Points, in no order, along strands that fork, close into loops and pass close to each other.
In the rows, 128 means zero.
Points whose rows are less than 82.6 apart are linked; no others are. Some points are linked to none.
q699: [113 102 102 128 110 130 115 186 124 109 151 154 149 126 133  69 145 161
 188 139 142]
q708: [116 133 115 106 123 106 125  92  84 118 198 143 112 163 142 132 101 141
 155 132 109]
q396: [110 155  94 134  77 139 103 169  72 116 168 177 102 114 118  62 187 104
 159 145 105]
q104: [ 97 109 129 131  93 127 100 170 103 150  91 160 145 104  58 128 193  81
 144 106 122]
q908: [120 143  96 155 122 138 123 156  78  70 132 174 143 143 147  69 101 175
 125 154 131]
q696: [132 106 123 168 144 161 129 124 130 119 144 117 113 120 124 189 109  71
 110 100 145]
q268: [125 143 118 111 141 106 128 175 115 114 108 171 129 116 155  55 161 130
 140 126 118]
q815: [ 98 122  93 115 135  95 117 151  55 142 175 164  99 133 161  96 200 121
 162 128  87]
q433: [138 137 121 142 116 138 101 167 122  68 111 155 158 143 137  74  89 160
 136 145 145]
q694: [140 102 127 171  65 127 106 144 184  91  86 125 131  99 153 119  96 131
 145 100 156]
q394: [155 145 143 111 126 110  61 149  99 108 138 138 143 136 107 116 120  94
 147 135 136]
q715: [110  94 133 150  73 136  86 175 153 122 112 131 120 106  65 102 164 111
 172  99 152]
q605: [136 187 138  98  77 120 108 138 132 122  77 179 124 104  81  79 186  83
 100 128 123]
q782: [135 106 157  96 189 125 100 138 148 181 115  74 146 137 114 171 124 107
 148 126 101]
q37: [124 131 122 114  74 109 126 120 136 126 152 167 123 109 107 105 155 104
 166 117 149]
q914: [142 158 153 105 148  89  93 150 159 148  51 111 159  94  95 129 177  78
 125 146 118]
q768: [104  99  85 165 109 173 174  96 123 100 195 133 109 143  98 142 111 169
 149 167 162]
q208: [141  83 147 148  51 116  61 171 161 144  95 106 108  92  91 100 146 119
 170  94 153]
q458: [118 114 138 100 181 102 140 144 131 165  97 127 130 115 133 147 154 100
 146 103 107]
q439: [138  84 121 181  81 135 103 163 177 127  58 115 150  84 183 126  89 151
 140 106 153]
q195: [131 139 147 107 156 116 106  92 116 146 139  99 110 142 120 194 105  85
 124 103  99]
q526: [122 137 137 111 138 117 123  90 107 129 176 122 104 151 126 170  97 108
 140 113 110]
q56: [140 164 179  98 127 137 112 104 193 125 108 102 165 146  75 157 169  82
 100 148 160]
q287: [119  93 126 147 148 115 117 128 112 123 144 112 162 148 185 160  69 151
 145 128 122]
q598: [118  75 113 135 138 106  80 189  67 179 148 133 124 106 130  97 164 134
 179 122 125]
q568: [110  98  92 147 119  99  91 179  55 117 169 151 118 125 184  86 155 148
 166 135 120]
q291: [126 114 117 133 127 113 155 106 143 129 139 139 140 126 189 155 100 122
 143 113 139]
q804: [107  94 130 138 142 118 111 174 104 167  87 149 128  88  88 134 178  92
 150 102 130]
q999: [108 103 115 145 130 177 154 106 125  94 197 116 124 167  99 145  86 154
 138 143 138]
q583: [ 86 127 131  85 115 147 128 117 110 146 178 140 134 163  49 126 161 120
 160 132  95]
q994: [123 100 110 154  81 131 120 129 131  95 163 148 147 121 147 127  92 143
 165 131 162]
q173: [ 87 114  99 180 131 107 143 116  68  90 113 181 158 144 210 128 120 198
 114 131 120]
q188: [127 124 127 144 104 171 190  94 131 130 173 135 102 135  48 131 157 138
 109 138 167]
q863: [128 105 102 149  53 111  87 162 126 101 134 152 128 113 143  78 111 145
 185 122 138]
q154: [132 121 121 160 114 157 171 124 184  98  97 145 125  90 152 136 119 107
 104 107 166]
q987: [162 121 153 185 109 133  77 144 183 138  64  72 113  67 132 169 139  74
  89 112 159]
q136: [147  89 137 137 125 145 106 125 149 136 167  90 157 145 158 185  74 113
 150 122 142]
q70: [138 167 117  90 103 117 163  97  92 144 168 173 104 135 100  91 162 122
 126 140 124]
q536: [145 100 113 169  98  77  77 153  92 149  84 133 111  77 197 117  96 145
 142 111 142]
q381: [115 145 166 112 128 165 139  92 146 129 143 117 130 154  55 175 150  89
  88 124 132]
q944: [113 102  91 167  95  89  94 174  85 112 123 162 118  96 190  82 137 154
 163 114 125]
q398: [ 84 134  92 128 122 132 207  68  99 138 176 107  56 140 160 131 116 218
 104 118  88]
q575: [125 138 172 114  79  99  69 121 165 159  74  96 181 115  76 179 180  63
 105 136 142]
q813: [112 102 149 134  85 107  78 152 108 169  82 134 154  96  61 162 175  72
 126 104 138]
q46: [147 124 153 109 139 148 104 105 176 128 167  76 151 158 136 183  84 106
 137 132 127]
q5: [155 169 133 142  76 127 132 111 157  87  97 156 102  97 124 102 121 116
  99 121 163]
q700: [141 115 117 142  62 100  51 168 103 131 134 143 106 102 133  93 131 115
 183 111 129]
q939: [142 134 128 108 108  94 133 112 160 133 128 142 140 109 172 129 117 113
 155 119 152]
q653: [126 114  92 158 104 171 200 101 113 124 194 121  92 139  67 127 138 167
 124 167 162]
q330: [145  94 129 167 158 111 115 160 123 162  66 115 111  62 156 147 125 103
 126  99 149]
q114: [128 146 161  85  93 103  72 111 141 154 113 117 174 137  71 173 158  70
 124 136 125]
q606: [118 148 128  98  58 123 139  98 125 147 157 182 127 122  71 108 180 105
 143 129 141]
q36: [146  85 151 142  70 116  44 166 127 193  92 104 120  80  82 109 147 116
 154 109 148]
q233: [ 93 105 110  93 148  71 135 133  84 136 171 139 102 161 187 103 167 162
 152 111  83]
q558: [112 127 109  95 137 124 196 112 126 137 168 153 118 150 132  81 148 179
 141 143 121]
q369: [141 162 131 101 119 101 113 154 131 125  97 163 130 108 135  79 163  99
 141 123 122]
q495: [105 135 139 109 104 135 117 131 118 133 111 158 150 129  51 137 181  81
 124 119 126]
q387: [103 128  80 128 126 148 135 155  73  96 204 159 116 160 125  69 156 168
 157 173 114]
q923: [126 141 135  62 157 105 187 110 143 141 150 136 129 167 158  82 132 184
 126 137 101]
q965: [ 95 127  87 178 119 130 150 111  74  83 132 178 131 128 175 126 102 170
 121 136 139]
q179: [141 161 157 136 169 159 118 111 187 120 106  79 139 135 109 190 151  57
  70 131 126]
q572: [156 153 123 159 120 171 191  94 108 102 123 143 148 149 139 124  74 177
  66 160 144]
q809: [128 118 125 143 130 115 110 158 130 136  85 148 111  78 117 119 151  97
 144  98 143]
q77: [119 128  81 141 104 135 214  71  81 149 190  99  70 139 135 135 111 230
 110 155 108]
q663: [108 114  93 147 134 161 204 126 134 106 147 156 129 132 115  88 134 189
 132 161 148]
q792: [134 141 123 116 120 145 202  74 123 139 170 113 101 159 140 128  83 191
  96 135 110]
q912: [135 153 162 104  95 147 149  98 149 135 140 151 139 142  50 120 166 111
 101 135 155]
q210: [144 179 159  84 165 138 112  86 161 120 136  81 127 161 108 161 107 103
 105 145  92]
q610: [150 147 141 120 112 141 155  86 167 114 131 136 124 121 124 140 121 101
 107 129 158]
q985: [172 161 121 162 104  95  78 124 160  88  64 105 145  88 184 139  82 112
 110 147 136]
q178: [159 122 160 127 143  98  43 145 102 190  81  95 143  95  88 154 136  89
 124 142 132]
q341: [102 107 116 172 144  96 118 146  81 106  88 159 178 138 220 133 112 190
 119 122 120]
q880: [173 133 158 126 107 103  75 128 204 149  94  67 161  87 140 155 143  84
 133 146 156]
q765: [127  84 123 147 123 125 108 134 117 123 172 120 154 136 151 158  81 142
 170 128 148]
q266: [143 112 130 109 174  81  88 170  79 148 127 127 140 138 170 107 130 139
 147 126 113]
q100: [152 170 121 102  66 112 154  86 116 139 148 182 100 114  92 102 161 109
 114 133 150]
q551: [128 112 139  93 109  81  77 144  96 194 123 134 150 112 111 138 165  90
 171 117 118]
q697: [121  83 138 134 167 116 128 153 125 188  90 125 124  83 114 161 157  95
 146  97 129]
q35: [176 124 148 169 145 120  66 134 173 164  84  58 132  70 134 175 128  77
  98 143 155]
q776: [161 165 146  71 140 127 180 103 164 140 134 136 138 152 113  99 135 144
 115 154 130]
q689: [120 113 141 155 146 177 130 106 160 134 139 100 118 135 101 210 136  55
  90  96 142]
q216: [139 134 131 153 148 192 146  99 170 109 142 100 115 142 124 188 120  70
  59 112 143]
q497: [132 144 163  80 149 136 125 118 175 130 110 120 155 147  83 145 150  92
 125 136 132]
q868: [153 161 136 113 162 168 202 102 131 123 122 107 130 164 124 109  74 194
  61 158 114]
q29: [137  98 153 139 102 110  73 136 124 178 101 113 132  88  94 175 150  76
 142 108 155]
q888: [177 129 159 167 119 108  41 131 144 172  58  61 108  54 111 152 133  88
  99 146 154]
q319: [148 120 173 109 123 110  70 131 164 183  88  76 175 111  83 180 163  78
 128 142 141]
q7: [157  89 132 174 130 135  98 153 154 155  93  91 137  81 174 170  93 112
 122 117 166]
q48: [152 143 147 125 176 115 103 114 194 170 107  42 151 106 130 194 151  69
 114 155 103]
q462: [147 163 135  93 164 150 202  92 170 133 119 113 113 144 144 126 111 149
  84 140 112]
q171: [ 78 120 103 139 144 118 168  88  77  99 162 132  96 166 178 138  99 209
 107 120  80]
q304: [154 116 124 156  80  82  72 139 110 150 102 137  93  71 138 132 123  94
 158  95 145]
q559: [115  82 118 142  96 134  95 187 140 123 136 138 137 104 103  86 156 132
 194 118 149]
q884: [103 136 107 119 108 119 103 173  69 147 159 168 125 125 121  91 192 100
 172 126  95]
q721: [140 139 147  94 190  96 110 148 153 161  72 105 152 109 123 136 162  99
 140 135 115]
q962: [106 124 104 183 122 160 158  99 126 109 103 151 172 128 207 175  86 151
 103 120 132]
q406: [158 184 141 117  82 123 126 116 136 102  88 170 103 103  92  89 157  98
  91 123 150]
q66: [146 170 132 110 100 146 123 119  97 107 152 169 116 141  60  95 146 110
 110 142 142]
q335: [119 122 141  90 184 117 160 120 183 164 109  93 136 132 166 158 138 121
 142 113  99]
q639: [134 132 135  99 119 117  77 163  95 127 172 150 141 152 113  89 143 110
 174 139 118]
q787: [141 122 120 178 126 165 129 125 149  89 122 129 129 113 144 175  89  90
  96 112 168]
q186: [119 120 128 159 143 153 121 141 124  83 117 140 186 159 156 129  62 168
 123 145 140]
q742: [141 144 139 117  89 107  54 155  98 135 113 149 134 110  89 110 153  79
 148 117 125]
q30: [156 157 147 135 100 163 169  76 183 124 143 120 117 124 115 155 137  93
  67 127 183]
q111: [113 132 143  79 165  95  79 144  69 174 142 116 128 159 107 138 145 111
 150 117  64]
q957: [ 91  70  89 156 155  95 109 173  62 120 157 137 126 136 178 114 148 173
 165 132 110]
q2: [107 103 125 121 192 138 169 154 146 113 113 134 138 147 141 114 124 154
 136 123 127]
q211: [136 145 117 177  68 144 141  96 122  77 149 159  88 102 107 132 112 112
 108 120 178]
q76: [ 90 105 125  92 167  88 140 125 105 156 155 128 108 150 157 133 147 142
 163  99  88]
q314: [103 118  94 139 166 115 147 165  81 100 133 171 109 129 149  89 148 143
 136 129 114]
q811: [102 124  73 140 111 143 159 145  90  98 171 165 133 145 141  69 142 199
 144 181 138]
q565: [142 131 121 132 133 149 152  93 170 122 141 117 144 128 180 174  89  98
 105 122 133]
q970: [ 95 142 147  87 161 106 112  94 112 171 125  96  98 139 124 184 126  92
 129  87  65]
q504: [152 152 156  77 128 154 199  92 167 161 154 107 126 162  75 110 136 155
 103 145 130]
q447: [ 89 151 144  63 159 103 112 110  99 157 137 123 107 157 106 145 139 116
 137 105  54]
q561: [162 110 145 149  70 111  82 152 205 121  73  97 134  90 151 122 108 118
 144 117 157]
q164: [124 132 104 124  99 102 125 135 106 117 148 174 116 112 144  95 139 125
 163 125 134]
q202: [141 138 145 107 131 184 211  89 167 160 165  82 103 158  82 125 115 170
  92 126 119]
q281: [ 85 135 105 115 144 118 175  72  94 123 164 123  62 145 164 135 114 177
 111 100  76]
q963: [149 167 141  91 155 177 198  94 170 145 134  72 108 155 132 121  86 186
  67 136  96]
q834: [137 124 125 179 121 141 105 139 124  80 111 135 134 110 140 147  75 113
 118 118 154]
q401: [125 135 120 112 138 127 176  93 125 117 155 134 130 161 163 125  91 165
 118 136 121]
q734: [149 166 156 105 107 133 112 101 130 112 146 145 131 148  71 125 132  95
 112 141 152]
q870: [155 132 137 119 167 121 117 115 171 143 118  81 148 125 161 175 111  91
 129 136 113]
q973: [118 136 165 117  45 126  71 149 160 116 103 142 139 127  59 107 177  92
 140 111 155]
q282: [132 119 138  91 165  98  77 177  68 160 153 129 135 155 136 101 153 119
 162 127  83]
q816: [136 156 113 140 121 159 162 153 110  95 114 182 100 112  85  52 161 136
 102 142 141]
q128: [ 74 100  83 150 138 143 207 119 116 108 144 159 137 144 163 102 143 216
 138 155 133]
q6: [101 116  89 158  59 123 120 143 132  88 128 166 136 112 164  70 114 173
 168 133 146]
q99: [125 170 164  73 159 138 107  98 127 123 135 105 131 171  68 150 119 106
 111 135  81]
q455: [165 151 147 116 141  87  49 158 110 154  87 115 138 101 113 125 140  86
 142 141 123]
q371: [135 130 145 120 128 134 144 101 167 138 131 125 132 120 119 170 139  73
 123 111 142]
q538: [154 145 131 158 168 171 113 115 180  99 120  79 137 130 142 196 113  65
  65 131 139]
q320: [180 164 141 124 121 179 190  80 185 135 142  98 122 140 120 148 118 121
  48 146 159]
q236: [117 110 143 119 199 171 131 145 164 132 125  62 138 157 154 169  78 134
 120 109  91]
q309: [118 146 147 101  43 114  60 157 120 141 105 158 152 121  72 101 186  80
 138 121 118]
q468: [107 149  94 119 145 153 160 162  67 117 172 173  98 142 105  60 192 138
 130 161  96]
q613: [127 104 148  81 131 104 101 120 129 179 155 108 147 140 113 171 134 101
 176 111 111]
q790: [116 164 104 112  98 160 135 145  69 129 173 181 110 133  84  62 192 117
 133 158 104]
q150: [145 147 141 134  70 110  75 132 125 103 114 158 107 108  97 112 140  86
 137 110 146]
q289: [108 120 143  75 114 115 114 124 124 168 161 133 153 159  78 141 156 103
 171 124 105]
q74: [116 134 105 137 132 171 166 127  89 108 175 147  95 150  51  98 141 154
 129 160 132]
q251: [105 128 142  92 161 159 147 112 126 117 176 111 115 178  90 120  95 157
 142 127  99]
q184: [124 154 105 184 111 176 183  77 105 114 115 160 164 152 170 143  74 191
  72 150 136]
q102: [137 121 137 123 158 129  97 150 103 102 146 132 137 154 106 122  98 116
 146 134 129]
q405: [175 168 126 139 128 180 184  87 181 114 126 106 150 146 156 145  91 134
  44 159 147]
q507: [112 127 129 132 124 143 170 119 140 124 138 159 116 120  73 113 164 115
 135 122 146]
q693: [131 154 181 125  44 128  79 126 195 106  97 119 126 136  75 109 169 101
 119 111 179]
q856: [145  89 128 126 154  92  79 196  89 165 109 125 140 107 147  89 141 142
 159 124 126]
q240: [124 137 116 130 133 152 176  97  98 116 172 147  95 144  87 121 119 141
 119 140 129]
q772: [154 150 109 117 112 146 193 112  81 152 180 124  87 152  51  94 152 175
 112 158 116]
q390: [ 88 104 105 127 132 129 206  99 132 126 145 147 160 162 185 102 126 233
 130 149 120]
q934: [175 128 157 134  87  96  66 151 204 149  64  75 138  81 130 120 138 104
 145 132 151]
q754: [153 169 146  96 174 123 131 105 156 108 121 114 138 144 136 136 108 109
 115 151 117]
q893: [121 131 116 102 133 106  93 136  71 124 197 143 122 163 133 111 123 135
 169 134 107]
q16: [128 138 109 107 124 116 163 124 116 116 151 172 120 130 135  82 131 151
 138 140 137]
q996: [148 106 142  98 137  75  92 130 112 200 131 105 140 108 148 157 137 106
 169 118 125]
q451: [172 143 136 132 133 110  98 116 195 144 112  75 155  98 172 173 121  80
 124 149 143]
q659: [100 143 152  67 174 130 152  98 188 155 129  77 114 146 155 152 115 138
 134 101  72]
q296: [144 122 161 153 129 127  83 115 148 175  89  75 135  94 103 208 160  49
  93 119 151]
q532: [121 103 158 111 198 144 124 154 156 135 123  82 144 153 108 152 107 123
 143 118 106]
q822: [121 122 113 161 134 125 103 193 104  82  91 153 143 119 153  84 104 152
 138 127 135]
q657: [131 130 132 103 100 148 140 115 136 122 184 147 134 151  77 103 137 138
 155 146 151]
q465: [142 170 138  96 121 100  96 146 135 131  65 154 136 104 105 108 180  74
 124 124 115]
q414: [148 146 122 130 121 145 173 102 119 103 143 147 133 148 133 113  88 164
 106 157 147]
q593: [143 149 124  99 165  90 145  99 177 138 107 101 158 125 220 156 110 122
 122 146 116]
q358: [110 157 138  74 140 147 166  77 193 149 153  73 111 154 169 148  93 156
 111 112  80]
q531: [169 154 133 150 102 105  64 147 145  90  76 113 123  97 148 119  95 103
 125 125 143]
q51: [145 136 126 155  90 162 199 104 182 109 113 152 114  94 126 114 138 128
  85 121 182]
q972: [127 123 127 137 184 133 145 180 148  91  77 141 147 119 152 105 116 142
 124 126 140]
q393: [109  91 142  91 165  95 124 118 129 177 147  99 127 142 145 156 134 128
 175  99  94]
q796: [156 121 145 139 150 118  73 192 129 117  83 119 142 104 119 105 122 118
 144 128 142]
q92: [ 91 117 113 129 160 103 156 122  78  98 155 147 124 176 183 110 113 198
 116 132  91]
q998: [124 156 101 125 150 132 157 154  70 104 143 180 107 136 135  62 159 141
 109 139 108]
q935: [ 98 107 102 195 103 128 143 117 120 113 100 161 172 112 207 153  93 171
 136 117 140]
q555: [155 151 128 135  92  98  89 130 116  95 115 152 115 100 138 114 102 102
 138 117 149]
q452: [ 94  96 133 124 202  93 131 149 104 120 107  98 127 158 200 144 107 187
 111 101  74]
q537: [127 131 132 101 171 122 183 105 180 140 117 114 142 131 197 144 116 133
 121 123 113]
q214: [135 134 146  98 149 153 149  95 175 128 160  95 134 161 132 157  91 125
 123 128 118]
q791: [112 115 126 128 160 155 129 129 107  96 169 128 120 161  98 138  97 136
 138 135 126]
q82: [143 138 116 169 109 137 126 114 138  80 112 143 157 121 180 146  70 130
 109 130 153]
q463: [145 140 126 151  54 121 115 121 173  77  82 140 109  96 150  99  98 128
 122 109 152]
q725: [140 119 109 149 130 176 235 119 140 129 143 135 125 132  98 101 124 189
 103 155 159]
q108: [112 109 115 130 149  87 122 141  81 112 143 155 144 154 194 113 114 171
 143 127 114]
q31: [136 135 108 131 150 163 223 136 110 129 135 137 104 138  66  78 150 175
 104 154 138]
q43: [110 119 137 117 209 112 132 142 102 115 113 104 112 155 166 151 101 146
 123 107  88]
q120: [135  89 119 142  87 110  58 185  84 172 133 133 116  93 116  88 151 119
 183 115 133]
q623: [133 119 101 161 122  75  99 159  71 112  97 157 126 100 205 113 114 147
 130 110 132]
q675: [119 131 135  90 109 159 160 111 123 144 179 137 122 168  39 103 157 144
 133 150 121]
q253: [ 72  76  94 152 174 102 142 141  69 112 158 126 102 148 177 141 137 176
 150 114 100]
q587: [141  90 133 158 130 133 104 146 144 139 124 112 142 100 141 163 103 105
 150 112 161]
q274: [132  96 122 160 130 136  81 198 120  94  97 133 137 109 114  86 112 137
 153 120 145]
q915: [ 96 114  91 159  94 141 152 139 123  89 144 168 144 128 150  84 119 189
 157 158 151]
q508: [123 132 137 130 201 132 135 143 122 110 101 120 117 134 128 144 110 109
 114 117 109]
q591: [117  94 121 116 139  99 100 159  93 169 146 143 129 118 116 128 157 114
 181 110 121]
q897: [147 145 142 122 190 124 124 159 145 104  79 126 141 119 130 119 126 110
 118 135 136]
q149: [120  81 138 137  93 119  67 172  91 211  95 129 134  82  77 122 169 106
 155 113 135]
q733: [164 153 155 130 142 106  51 175 140 124  59 102 138  97  93 109 141  95
 123 144 134]
q622: [ 89 134 135  92 175 149 138 135  96 129 164 121 101 180  76 105 129 151
 139 116  67]
q930: [141 120 140 137 152 157 120 137 156  90 127 110 169 152 147 149  71 133
 124 147 145]
q672: [167 107 124 175  86 101  64 153 132 139  66 103 113  74 170 120  77 140
 133 120 148]
q487: [153 162 130 115 147 110 120 123 131  95 117 142 146 136 157 118  97 124
 122 146 132]
q651: [127 140 161 104 150 178 148  96 177 127 153  90 127 165  82 167 120 100
 104 121 120]
q342: [ 95 125  87 100 128  94 151 122  75 137 195 158  87 153 163  94 185 149
 160 141  84]
q167: [144 148 110 132  99 149 209  72 100 158 193  82  80 150 118 138  77 210
  97 131 105]
q713: [115 111 108 119 112 137 127 145 129 109 181 154 146 142 107  84 136 149
 179 152 153]
q607: [121 114 150 160  77 143 122 133 185 110 109 139 115  97  97 133 153  91
 124  89 182]
q94: [136 147 114 118 146 155 209  84 163 129 116 125 134 136 182 141  95 151
  74 136 120]
q641: [ 98 134 105 178 122 169 167  70 109 120 126 154 170 162 205 168  84 181
  96 130 110]
q522: [166 158 132 114 116 146 192  92 101 142 165 126  98 149  70 110 123 151
  95 146 132]
q875: [152 116 126 172  72 107  83 134 135 115  90 122  93  73 142 149 106  89
 135  93 159]
q239: [109 140 131 118 174 145 144 102 147 112 133  82 131 167 193 161  66 158
  96 118  81]
q417: [142 156 103 150 133 189 186  84 179 122 109 120 168 147 191 158  85 140
  52 150 122]
q58: [150 153 121 173 106 114  91 127 127  84  72 134 153 106 196 144  68 133
 109 135 141]
q410: [ 92 118 133  96 177 129 129 151 101 141 140 133 126 158  92 118 149 127
 158 119  86]
q477: [122 118 123 129 164 148 151 107 149 128 135  97 132 145 193 181  81 120
 113 112 103]
q797: [144 166 133  60 147 103 164 120 140 138 134 154 136 152 139  76 150 141
 133 144 110]
q456: [162 143 158 150 107  95  26 143 114 168  54  95 120  76  85 150 144  75
 103 135 134]
q920: [156 105 154 141 107 127  81 124 158 152 126  95 142 109 117 174 128  78
 138 115 165]
q948: [128 138 156 132  90 166 182  99 162 135 138 144 118 126  46 122 181 122
  91 131 187]
q800: [140 151 106 158 142 154 189 128  83  95 130 170  91 123  88  82 131 147
  85 149 142]
q784: [103 124 135 116 164 148 158 130 126 123 133 140 116 138  77 135 146 112
 137 113 113]
q947: [133 109 113 170 133 103 114 170 119 126  56 144 106  71 159 111 125 121
 131  87 139]
q682: [106 138 100 115 129 168 173 120  80 140 189 123  83 162  32 101 168 169
 128 168 101]
q467: [146 153 136 106 185  99 115 105 186 160 115  50 144 117 179 183 126  94
 125 151  87]
q326: [113 141 116 150 140 136 129 138  94  84 116 165 176 160 174 100  80 191
 116 155 125]
q86: [ 87 115 121 111 144 136 207  89 154 135 152 115 134 162 184 122 109 208
 122 123  99]
q8: [159 120 135 163 108 112  96 130 157 142  78 115 107  62 143 164 135  72
 119  99 158]
q203: [159  81 138 168 131 122 101 143 140 199  76  97 112  49 164 147 114 114
 121 116 162]
q728: [149 159 175 113  91 130 100 115 198 104 105 116 143 126  86 130 155  87
 107 134 179]
q910: [143  92 135 145 183 166 105 151 154 132 128  67 154 140 144 184  78 114
 122 122 130]
q929: [127 127 154 122 138 119 117 110 157 166  93 109 138 100 116 195 153  56
 117 107 131]
q41: [109 141 159  95 115 129 106 106 123 136 120 132 153 157  53 171 155  76
 110 123 116]
q474: [125 140  91 164  94 135 170  87  98 101 147 177  76  99 113 123 131 124
 117 129 159]
q225: [125 146  84 137 142 151 200 138  81 121 148 160  84 128  91  73 162 176
 107 159 128]
q829: [ 99 121 108 119 164 137 129 147  71  97 187 145 113 175 118  90 131 162
 145 149  95]
q843: [ 78 107 120 122 200 134 162 143 104 103 137 122 103 163 142 106 128 184
 123 112  81]
q808: [130 100 160 106 155 124  96 131 154 199  97  71 160 121  87 195 147  84
 131 127 112]
q73: [103 144 130  86 140 131 201  69 168 149 149  98 105 150 194 131 101 188
 106 107  86]
q539: [113 131  75 169  92 122 161  95  86  87 151 176 103 109 151 110 120 157
 135 150 154]
q437: [ 86  98 110 116 178 124 176 138 130 120 148 136 118 148 146 113 143 167
 155 120 106]
q323: [135 129 117 130 126 100 105 141 104 103 133 150 147 136 172 118  88 141
 146 131 136]
q124: [144 140 169 112  94 117  79 102 164 140 128 111 152 126  91 179 148  62
 127 124 156]
q499: [ 58  88 110 130 184 113 148 134  93 104 157 106  83 161 162 134 134 191
 138  92  73]
q523: [117 117 123 154 177 103 127 137 107 107  84 131 173 148 218 151  93 175
 105 135 112]
q611: [123 132 125 148  89 152 177 110 156 116 119 164  97  89  90 105 166 114
 116 110 182]
q506: [104 113 110 138 160 150 111 176  78  91 163 154 125 152  97  88 137 138
 158 141 116]
q932: [102 116 131 138 169 128 137 119 115 108 127 116 161 165 200 159  71 179
 116 125  99]

How many points has the smallest loop of links through each point below? Write none if it is on no loop.
q587 => 11
q41 => 8
q572 => none
q776 => none
q6 => none
q772 => 5
q875 => none

A piece is two or more points that can be reached from each other along the links. Count, over all rows, the pieces, the separate loops (a circle has one, a figure eight two, a Y none), the forks (points with three links) and the tips (points with one).
pieces => 9
loops => 3
forks => 14
tips => 26
